The views of a scene show one set of named points, each view turned or mirrored, and shifted as a whole, with a little noise and some points left out.

Scene 1
View 1
Pime: [ 30 -17  23 -12  14 -17 -20  -7   6 -14  16 -34  27  -2 -30  13  11 -18
   0  19   0  39  19]
Vas: [  4   4  23  11   1 -15   0   5  -5   6   4  12   8 -19   4  13  -6   1
 -24  26  -4  10   3]
Dabu: [ -1  10  14   4   3 -12  -2   2 -10  17   4  12   8 -15  -3  11   1   5
 -24  20  -4   4   1]
nepa: [-15  27 -19   5  -8   1   4  15 -12  28   3  47   5 -10   9  18 -10  54
 -27  11   8 -19  -8]
tov: [-15  35   7  -4   2  -7  -4  -1 -21  53   9  34  -5 -21 -14   0   7   9
 -48   2 -18 -27 -10]
kalot: [ 26   6  42   4  -1 -25 -13   9   8  -5  16  -1   7 -26 -12  10  -9 -40
 -22  37 -20  29   7]
Disar: [ 17   9   3 -20   8  -9 -22  -4   1  18  19  -6  15   3 -33  11  13   2
 -15   5  -4  13   8]
golu: [ -8  34   9   9  -9 -10   2  18  -9  31   7  44  -5 -26   6  11 -11  14
 -38  21 -12 -15  -8]
Tosiz: [  9  11  29  -7  10 -17 -14  -8  -8  25  15  -4   6 -16 -25  -3  13 -23
 -31  12 -17   5   4]
Lomab: [  1   7  -6 -22  16   0 -16 -19 -14  35  13 -10  19   7 -36   1  30  16
 -20  -9   2   0   7]
diz: [-14 -13   0  15   6  -4  11 -10 -19   8  -6   6  21  -6   7  14   7  39
 -18  17  20   1   6]
Fep: [  5  -9   6 -13  14  -7 -12 -17 -10  11   9 -19  23   3 -27   7  20  13
 -12   4   8  12  13]
zilu: [ -7  -3  38   0  18 -17  -3 -28 -29  35   4 -14   9 -20 -27 -12  29 -28
 -40   7 -18  -5   3]
View 2
nepa: [-20  29  13 -16 -69  -9  -9 -27 -21  20   6   7 -50 -38  45 -41  39  23
  33  13 -34   4 -42]
Tosiz: [ 36  16 -11 -16 -43  -3   0   0 -34 -35 -10   2 -19  11   0 -29  23  12
  10 -16 -50 -15 -24]
Lomab: [ 30   8  -2 -31 -64 -16  -7 -25 -40  -4 -10   0 -31  13  27 -22  21   1
  15 -22 -19 -11 -24]
Pime: [ 55 -13 -22 -44 -32 -19   4   3 -40 -47 -25  -9  -6  22  12 -22  19  -9
  -2  18  -1 -21 -20]
golu: [ -9  30   0 -11 -47  -1  -2  -5 -16 -13   0   7 -37 -32  23 -43  35  29
  26  22 -50  -3 -38]
Fep: [ 37   1  -7 -34 -56 -18  -3 -18 -41 -13 -18  -2 -23  18  26 -22  21   0
   9 -10  -7 -14 -25]
tov: [  2  38   6  -1 -62   5  -7 -14 -26  -4   6  11 -40 -12  16 -37  28  25
  28 -30 -72  -2 -33]
Vas: [ 12  16 -10 -13 -38  -6   1   3 -19 -24 -17   3 -29 -11  18 -35  27  23
  15  27 -31 -16 -34]
zilu: [ 38  20 -13   3 -46   2  -2   3 -25 -25 -24   4 -29  34  -1 -23  13  23
  13 -36 -45 -31 -26]
kalot: [ 34   7 -22 -22 -18  -3   6  19 -26 -64 -15  -2  -9  -1  -7 -34  25  14
   2  32 -42 -18 -27]
Disar: [ 37   4  -5 -39 -58 -17  -5 -22 -47 -20  -1  -1 -22  10  22 -24  23  -6
  11 -20 -29  -2 -21]
diz: [  4  13  -4 -12 -61 -19  -7 -15 -17  10 -27   0 -42  -2  40 -25  26  26
  22  19   3 -23 -38]
View 3
Disar: [ 17 -38 -27   3 -16   0 -12 -27  -1  -9  -5   6  36 -34   0  -3   6  -4
  -2 -30 -15   1   9]
Pime: [ -1 -23 -11  55 -33 -16  -4 -44  -3  20   2 -10  29 -44 -16   7 -23  10
  -8 -30 -13  -6   4]
tov: [ 16 -35 -24 -26  11  -5   9  10   0 -22  -6  24  11   4   8 -21  30 -19
  34   2 -23  -5   8]
kalot: [  7 -24   2  50 -16 -31  19  -3   5  36  11  -2  21 -23  -9  -6 -26  -3
  29  -1 -21 -11  -2]
Tosiz: [ 12 -37 -13  24  -4  -5   3 -17  -3   2   5  16  25 -19 -10 -15  -3 -12
  21  -3 -23 -10   6]
diz: [-34   1 -29  -5 -15 -19   4 -17  -6 -15 -23  -3 -21 -12   2   6  18  16
   5 -22  -9   5  -3]
Lomab: [  8 -33 -33  -5 -11  10 -17 -38  -7 -25  -8  13  27 -28  -2  -5  15  -4
  -7 -33 -15  -1  11]
nepa: [-10  -9 -35 -52  -4 -28  10  24   7 -15 -22  -1  -7  -2  25   2  42   2
  19 -21  -9  13   1]
Dabu: [  1 -23 -17   9  -8 -20  10  -6   0   3  -1   4  14 -17   0  -6   3  -2
  19 -11 -16  -2   2]
golu: [ -4 -17 -17 -20  -2 -33  20  27   7   6  -7   3   0   1  14  -5  21  -4
  34  -3 -14   3  -2]
Fep: [ -2 -24 -23  17 -22 -10  -7 -30  -3  -1  -7   0  21 -33  -4   3   1   5
  -5 -30 -11   1   4]
View 4
tov: [ 23 -29   0  22  -8  35  40 -14  -1  41 -19  -9   4  20 -31  11  -3  -2
   9   4  22 -18  16]
Dabu: [  9 -22   2   2  10  24   7 -15   0   2  -1  10  -1   7 -29   7  -5  13
   2  -1  35 -18   0]
zilu: [ 24 -22   1  34  10   8  23 -17  20  42  -4  50  -8  15 -33  -4   9  19
  20 -23  31 -21   3]
Lomab: [ 14 -31 -40  12   5  39  -1  -8  33  33   4  15 -12  21  -9   4  19   0
  10 -17  40 -25  -9]
Vas: [  6 -18  10  -2  12  16   0 -18 -12 -11   4  15   5   5 -35   3 -11  19
   0  -5  33 -20   0]
Pime: [  6 -24 -22  14  15  14 -37 -23   7  -2  51  34  11   1 -20 -24  11  24
  13 -46  39 -34 -16]
diz: [ -2 -19 -11 -21  22  27  -7  -5  19 -15 -14  26 -26   9 -23  20  -1  18
  -6   6  49 -13 -12]
Disar: [ 14 -33 -35  11   1  39  -6 -12  22  26  17   4   2  17 -12  -5  14   2
   9 -25  37 -29  -6]
kalot: [ 12 -19  16  22   6   3  -7 -33 -26  -3  36  20  28  -4 -40 -20  -8  26
  11 -29  22 -28   5]
View 5
Vas: [ -4  -2   5   9  -2  14   1  -6 -18  -3  21  29   2 -19   3  15  21  29
  -3  -2  17  -1  11]
golu: [ -4  22   2  17   5  18  18 -21  -3  -1   8  37  -1 -19   2  -1  19  51
  -2 -19  14   3   7]
diz: [-28  -2   3  -4 -24  29  -5   2 -10  10  27  43  23 -42  -6  10   5  28
  -5  -9 -11 -11  -2]
Lomab: [-16 -24  11 -10 -15  14  15  -3   4  29  -2   9 -22 -37 -18   7   9 -11
  -6  -2 -28  -7 -23]
zilu: [ 26 -25 -11 -28  -8  12  15  16 -18   9   7  -5 -16 -34  28  14  26   6
 -19   7  -1  -6 -26]
Fep: [-20 -32  11  -7 -15  11  -1   4 -10  17  13  15  -8 -29 -15  18  13 -14
  -5   5 -16  -7  -8]
Tosiz: [ 13 -21   3  -6   4   5  16   0 -14   5   4   2 -26 -18   9  16  27   4
  -9   7   9   0  -7]
nepa: [-27  30   4  19  -9  31  23 -28  13  11   4  50   8 -36 -19 -14   5  53
   4 -30 -10  -2  -1]
kalot: [ 11 -23   8  13  15  -6  -2   0 -32 -12  20  10 -19   7  11  28  34   9
  -4  17  36   7  20]
Pime: [-15 -50  21   0  -3  -4 -17  14 -30   4  26  10 -14  -5 -14  40  23 -31
  -3  22  10  -3  14]
Disar: [-13 -29  15   2  -3   5  14  -9  -3  21  -3   9 -27 -22 -21  11  15 -14
  -2   1 -15  -3 -11]
Dabu: [ -6  -2   4   4  -4  15   9  -6 -12   4  13  28  -2 -21   1  10  17  26
  -3  -5   7  -2   1]

In a view up to two points have been moved. Name them for each view, in the order of its rows, or write none.
view 1 -> Disar, golu
view 2 -> Lomab
view 3 -> Dabu, Fep
view 4 -> tov
view 5 -> none
